Points, in no order, along strands that fork, close into loops and pass close to each other.
Points whose rows are less than 71.4 apart are linked; no others are. Some points are linked to none.
rubul: 7	23	0	17	15	-16	37	20	-19	23	2	10	-1	24	-15	12	-15	-38	-14	-12	-52	1	-23	9	21
gofep: 1	-26	-6	-5	-30	18	9	27	-12	-49	14	5	-4	-28	0	23	0	27	28	-18	7	20	16	-25	-23
givol: -16	18	29	-24	24	-22	19	11	12	36	2	7	7	17	-1	-15	-24	-8	21	-4	-19	7	-10	-26	25
gulo: -18	26	1	-12	16	-2	28	0	0	18	-7	-7	-20	19	-8	-8	-16	-28	-15	4	10	-31	-7	15	34
Lal: 33	9	21	-1	-7	-52	11	23	7	21	-21	2	28	-8	-2	-29	-2	25	-10	-9	15	18	-14	-15	-37
Fal: -1	-9	15	29	-14	-10	-1	2	-31	2	2	-29	-23	-3	2	8	-2	-3	-12	-3	12	34	-1	-2	-16
Kefaz: 6	-9	-9	-2	-25	30	4	1	-29	-11	15	7	-5	2	-1	10	3	-8	-16	-8	28	-6	16	1	-13
zilo: 6	-17	-35	-4	-7	9	-13	2	25	-53	3	5	1	-30	11	1	2	37	30	9	-2	-8	24	-1	0
Geve: -23	-29	18	-11	2	8	-1	2	-1	-24	8	2	-13	-21	12	5	1	-2	21	-3	-8	34	0	-21	-21
kapas: 30	-27	-21	4	-24	-15	-23	14	13	-40	-1	-5	-6	-10	-7	4	7	41	3	11	7	25	15	-13	-39
Lis: 3	10	-21	-34	-21	-25	-7	11	33	-19	-12	5	-17	-17	-5	7	-16	47	18	-5	3	-13	8	-45	23
Togon: 35	10	12	39	-42	-17	-10	0	-12	37	-20	-4	12	0	-6	4	10	5	-7	-24	19	12	5	14	-46
Lenug: -13	-14	-2	-36	2	-21	-4	7	26	17	-8	2	-8	12	-13	-16	-10	17	26	14	17	9	0	-10	-1
Roda: 7	18	8	15	-25	-5	13	12	-39	42	-11	14	11	-17	-14	8	3	4	4	-35	-6	21	-17	-29	-2
Gige: -1	21	-21	5	2	11	19	-6	-2	26	-22	-2	-14	2	-9	3	-1	-23	-28	-8	-4	-37	-8	34	29
Vep: -15	-16	-1	19	33	37	1	4	-1	-24	2	-18	-6	-1	-5	28	24	-21	-18	14	-49	-15	-14	38	19
fug: 7	-8	-6	13	-5	16	15	12	-34	41	-7	-1	-12	-13	-21	9	8	-9	-5	-15	-15	29	-15	-9	-4
fosi: 2	8	20	6	-5	-25	10	5	-24	15	15	-21	-9	-11	5	-9	-12	-2	-16	-6	1	30	-3	-19	4
demat: -31	-10	25	4	23	27	13	0	-19	-45	35	12	-10	0	12	9	1	-30	-7	17	-7	15	8	-9	-17
fada: 11	14	-39	-9	-6	20	-3	-18	14	-4	8	23	6	-1	-5	-2	2	12	-3	3	38	-46	15	4	14
bulu: 4	4	-10	-27	-21	5	5	2	-10	-6	26	19	-4	9	-14	-7	-13	-3	-17	1	23	-13	7	-14	1
fula: -29	-21	20	-14	4	15	-13	3	31	-57	23	11	3	-16	10	-2	9	8	34	13	-9	-9	23	15	-18
Notuz: -13	-18	-13	-4	24	28	-11	2	-3	15	-7	-6	1	7	-4	-9	12	-2	9	26	-14	4	6	27	14
nid: 25	-11	17	30	21	-27	-2	6	3	25	-22	-28	6	10	-10	-11	12	-3	-20	-2	-12	34	-26	9	-32
Dapet: -1	40	-11	-22	-21	-20	5	3	-9	3	-2	27	19	-15	3	-3	-14	28	5	-22	11	-18	2	-39	31
kedo: -3	-10	-4	13	10	12	-17	-7	1	1	-11	-32	-9	6	-3	22	18	-17	-23	4	-34	-18	-20	39	20
dovam: 16	16	-7	9	-30	-12	1	10	-32	23	-9	14	12	-27	-1	11	1	35	5	-31	7	29	1	-40	-2
gilus: 25	1	-11	28	-37	1	-16	-14	-20	16	-21	-12	5	-1	19	18	4	4	-3	-35	24	9	8	12	-27
Bab: -39	-14	-10	-30	7	16	15	20	22	-35	0	15	-10	-25	0	1	-1	26	43	14	12	-10	20	-7	13
zagi: -8	-19	13	6	-9	23	-33	-22	0	-23	14	-21	6	9	10	6	14	-21	-6	-2	3	-19	-10	15	-8
teti: 0	16	-7	26	-15	-32	-1	2	-16	14	-21	-11	-5	22	-9	18	0	-28	-15	-14	-36	-10	-20	44	8
bub: -25	-26	7	-7	-12	22	15	19	-17	-37	-8	-1	-2	-28	15	10	5	10	29	-12	5	28	8	-4	-17
dumi: -19	7	8	0	42	12	-7	-14	20	6	18	8	5	60	-4	-3	-7	-34	7	23	-11	-16	-2	9	20
Zonil: -14	30	-7	-31	11	0	12	-6	4	-3	12	39	14	-15	-9	-3	-4	11	-2	-5	1	-15	-14	-54	33
Zerar: 27	9	10	-13	-23	-46	-1	15	3	21	0	10	20	-3	-10	-26	-11	24	6	-1	3	11	1	-13	-13
Zet: 18	5	-2	22	-16	4	-25	-13	2	20	-25	-36	-2	-1	4	15	19	0	-30	-9	-14	-22	-8	46	14
bukat: 33	19	9	27	-10	-21	-18	-14	5	33	-3	-16	25	-5	6	-27	8	6	-10	1	-5	-13	2	28	-2
Saso: 11	35	13	2	-36	-5	18	12	-21	43	-7	23	12	14	-8	-11	-10	-23	-11	-7	3	-24	10	24	-6
Pura: 26	12	-42	-4	-30	0	-24	-13	18	5	-6	14	9	0	8	5	-3	32	10	-3	26	-27	34	16	2
Pitaf: -32	-4	12	4	18	23	-31	-23	10	-38	12	-2	7	11	22	3	14	-21	7	19	-3	-24	-4	16	4
Nebit: 3	15	13	3	30	14	25	-8	-18	1	32	14	-3	10	-6	-3	-9	-37	-33	6	-9	9	-14	-30	6
gufo: -5	-1	-9	-25	0	39	30	-1	-7	-44	5	20	1	-22	13	16	-5	-1	-9	-15	28	-20	-1	-27	7
geza: -14	8	-13	-7	13	35	24	-14	-9	-28	-14	16	-4	-6	9	5	1	-25	-16	0	22	-23	-13	1	11
sodek: -29	-19	2	-32	14	-16	-5	4	41	-21	2	5	-25	-7	2	-1	-6	23	35	27	11	0	19	-11	1
sed: 4	2	-19	42	14	17	8	4	-33	13	5	3	-14	14	-24	27	17	-29	-25	3	-38	8	-16	19	5
varud: -19	-1	38	-35	28	-29	14	8	22	25	-7	-14	-12	8	9	-9	-22	8	3	7	-9	29	1	-25	17
noza: -7	-3	-18	-8	8	20	-23	-2	5	16	-2	2	4	12	-9	-10	15	17	10	33	15	-17	19	31	18
demav: -10	-26	22	38	-3	24	-19	-12	-15	-28	21	-30	-7	-6	2	18	19	-15	-2	-2	-4	8	-9	9	-22
Ref: 19	10	4	35	-11	-28	16	21	-22	39	-10	-1	-1	21	-24	15	-1	-27	-7	-12	-47	6	-18	32	-5
Vozav: -15	5	-35	-19	7	17	6	-15	27	-23	10	27	-6	-9	-3	-1	0	7	20	5	32	-42	2	-16	14
Zuso: 7	17	16	-6	-18	-23	13	20	-13	48	-23	4	10	22	-10	-18	-15	-11	10	-2	-4	-2	-5	24	-5
pufov: -25	-6	5	-8	23	4	-23	-30	24	-26	31	17	-5	5	17	-8	-3	-20	11	18	-8	-10	5	-8	-2
vur: 44	-17	-17	0	-26	-23	-17	6	14	-4	-5	0	5	-7	-11	-4	5	36	-8	-6	21	21	7	-16	-38
Ker: -13	-13	-13	4	-9	19	-20	-2	13	-61	4	1	19	-15	21	4	10	23	34	4	5	-13	21	19	-6
tigu: 9	15	-4	9	12	-16	-9	-24	22	21	4	-15	11	-10	6	-32	-3	1	4	2	-1	-21	-3	10	21
nav: -11	17	3	8	27	-20	25	8	13	28	-12	3	-5	35	-8	1	-20	-35	13	-7	-45	-9	-19	15	30
Bugil: 9	-4	-26	-24	-17	-16	-8	-7	31	-11	-13	4	-1	-19	7	-2	-14	31	26	-17	19	-10	2	-26	4
suluf: 3	-19	7	13	17	8	11	12	-17	34	6	-7	-11	10	-18	5	-1	-18	5	-5	-30	43	-17	-11	-5
seki: 8	-3	5	13	-5	2	-41	-9	6	7	-45	-39	9	7	16	8	25	18	-16	13	7	-7	-8	43	1
Bupi: -22	-37	31	-20	20	14	-3	-3	30	-25	8	-3	-12	-21	16	-4	2	-3	24	7	-14	12	13	5	-22
tivor: 13	2	-23	-14	-2	-37	-7	-1	33	-9	-35	-9	-2	-13	14	-13	-5	46	9	2	33	4	9	-9	-3
Nidar: 11	-21	-5	-7	14	-2	-14	-11	16	14	29	12	6	-4	-10	-19	-1	-3	14	5	-21	24	-6	-22	-9
Mopu: 25	4	7	57	-4	-21	-10	-3	-16	27	-17	-33	-9	-5	-8	11	18	2	-29	-3	-16	22	-11	26	-15
dapat: 37	-13	-16	3	-18	-12	-25	-6	17	3	-29	-7	17	1	7	-5	15	37	-12	-6	30	7	9	13	-36
Tifu: 3	1	-10	-36	-32	4	7	20	-13	-36	24	11	-16	-6	-7	11	-16	24	-17	0	16	-7	20	-33	10
Tov: -2	-4	6	-32	-16	-7	1	8	-2	-21	33	4	-13	-22	-7	7	-10	23	-17	-5	-3	9	7	-54	13
susu: -31	4	0	-2	30	32	3	-22	10	-34	-3	10	0	13	6	4	9	-28	-5	21	14	-34	-10	15	9
Fono: -32	-8	-3	-11	28	38	22	7	8	-36	9	11	2	-25	7	-9	9	4	17	22	4	-11	20	15	16
koz: 21	8	-12	-11	-28	-17	-11	-3	-3	15	20	12	10	1	-10	-20	-8	7	-5	0	13	-6	12	-2	-5
Zuzo: -21	15	18	-19	18	8	24	-2	-9	10	6	7	-10	-1	2	4	-12	-34	-17	-15	-16	1	-24	-31	18
disi: 25	32	-18	-7	-45	-24	-1	11	-17	15	-11	29	23	-18	9	9	-10	36	7	-29	7	7	16	-30	4
Gak: -16	6	17	-15	28	20	24	-9	-13	-38	27	33	-5	-3	5	7	-1	-26	-24	19	5	9	-7	-38	-4
misa: 7	22	26	-5	-2	-31	25	22	-1	45	-7	6	21	12	-4	-26	-21	-8	30	6	-6	-32	-6	13	11
lom: 10	16	-19	9	-8	35	18	-18	-17	-4	-19	8	-4	3	2	17	5	-28	-37	-16	16	-34	-9	20	7
femig: -16	-13	18	32	-4	-2	-2	-13	-19	-12	8	-27	-27	-2	3	17	-1	-31	-9	-14	-9	18	-16	-3	-18
Patu: -15	-13	13	15	37	17	-2	-6	2	-6	14	-8	-15	28	11	10	0	-36	-6	13	-44	22	0	6	6
Rufeb: 12	4	-4	11	18	5	-4	-15	-9	12	36	6	8	-1	-5	-19	1	-19	-10	5	-15	9	-4	-12	3
fupo: 10	-18	-2	0	2	-11	-31	-13	23	-3	-36	-25	14	6	10	-12	17	21	-1	6	23	3	-9	19	-19
Bili: -13	0	-14	-25	4	23	14	-6	24	-61	18	26	-9	-27	15	10	-10	8	6	-4	18	-34	10	-30	6
gav: 15	-20	-14	13	-25	17	-35	-2	-6	-39	-3	-11	20	-4	20	18	16	28	17	-5	17	-1	21	19	-22
ladap: -20	-16	-11	-2	17	46	11	14	-24	-23	7	16	7	-1	-5	-4	16	-8	6	23	-6	6	11	20	1
dav: -13	-3	23	-42	11	-21	4	6	9	8	10	-7	-7	-21	1	-5	-10	31	-7	2	-9	25	6	-45	22
doga: 2	-8	-27	-11	-8	4	-3	-5	1	-17	1	4	-1	-28	15	-7	-4	24	10	-2	10	8	14	-16	8
bokod: -19	2	20	-3	35	-11	-21	-27	41	11	20	6	-2	36	11	-10	-13	-28	25	13	-15	-6	0	-3	6
novo: 14	-9	16	15	15	-19	-11	5	6	29	-15	-27	5	40	-9	-3	3	-17	-7	8	-30	23	-15	27	-7
bom: -1	7	10	7	29	-18	2	3	21	36	-13	-19	3	41	-6	-15	-11	-13	15	13	-23	0	-5	26	20
riti: -4	-22	7	-16	-1	-17	-17	-6	15	-1	-5	-17	-2	14	1	-16	-2	7	6	13	14	16	2	8	-15
Kubeb: 20	-14	-15	14	-24	10	-9	-9	-18	-25	-10	-20	5	-12	35	24	-3	17	8	-26	29	5	24	10	-19
Zumol: 30	-26	-5	22	-10	-2	-1	8	-9	10	-10	-12	-6	-23	-8	6	13	33	-8	-15	25	41	-3	-20	-39
davu: 6	21	6	18	-28	-1	9	3	-37	23	7	6	-5	22	-12	4	-5	-32	-24	-12	8	-6	-4	14	-12
vubov: -4	-6	2	4	-9	27	12	9	-38	4	14	0	-16	18	-15	11	2	-29	-30	3	11	3	0	11	-7
zemun: 1	22	9	13	29	-36	-2	-9	31	35	3	-13	12	19	1	-32	-7	1	27	21	-2	-17	3	14	22
futig: 4	12	-12	-1	-8	0	-23	-4	16	45	-19	2	10	15	-13	-15	13	18	12	18	19	-21	17	36	8
bubin: -18	33	21	-24	20	-13	21	4	-6	19	12	21	16	0	-2	-10	-13	-4	-2	-6	-16	-4	-13	-41	35
gad: -10	-3	-6	38	23	40	9	0	-32	-28	6	-3	-6	3	-7	26	24	-28	-30	16	-22	-2	-12	25	5
tobet: 30	3	24	27	-1	-39	13	15	-4	30	-28	-10	19	-3	-9	-18	6	1	-9	-21	-1	21	-33	-7	-43
Besu: -26	-2	7	-27	13	7	19	1	7	8	-2	-15	-23	-2	6	-7	-13	-7	-2	7	16	-11	5	1	26

A tip is a point with one link. Name the tips that can be reached along the links from each point below, in the order of the rows.
fula: gofep, Lis, Togon, tivor
Vep: kapas, sed, Zumol, futig
gulo: fosi, dumi, Pura, Besu

A fork is a point with three links, a tip a point with one. Leave the first point through the second and follow the links. Name the first fork or tip that comes.
fupo / riti: futig
futig / noza: fupo
suluf / fug: bubin
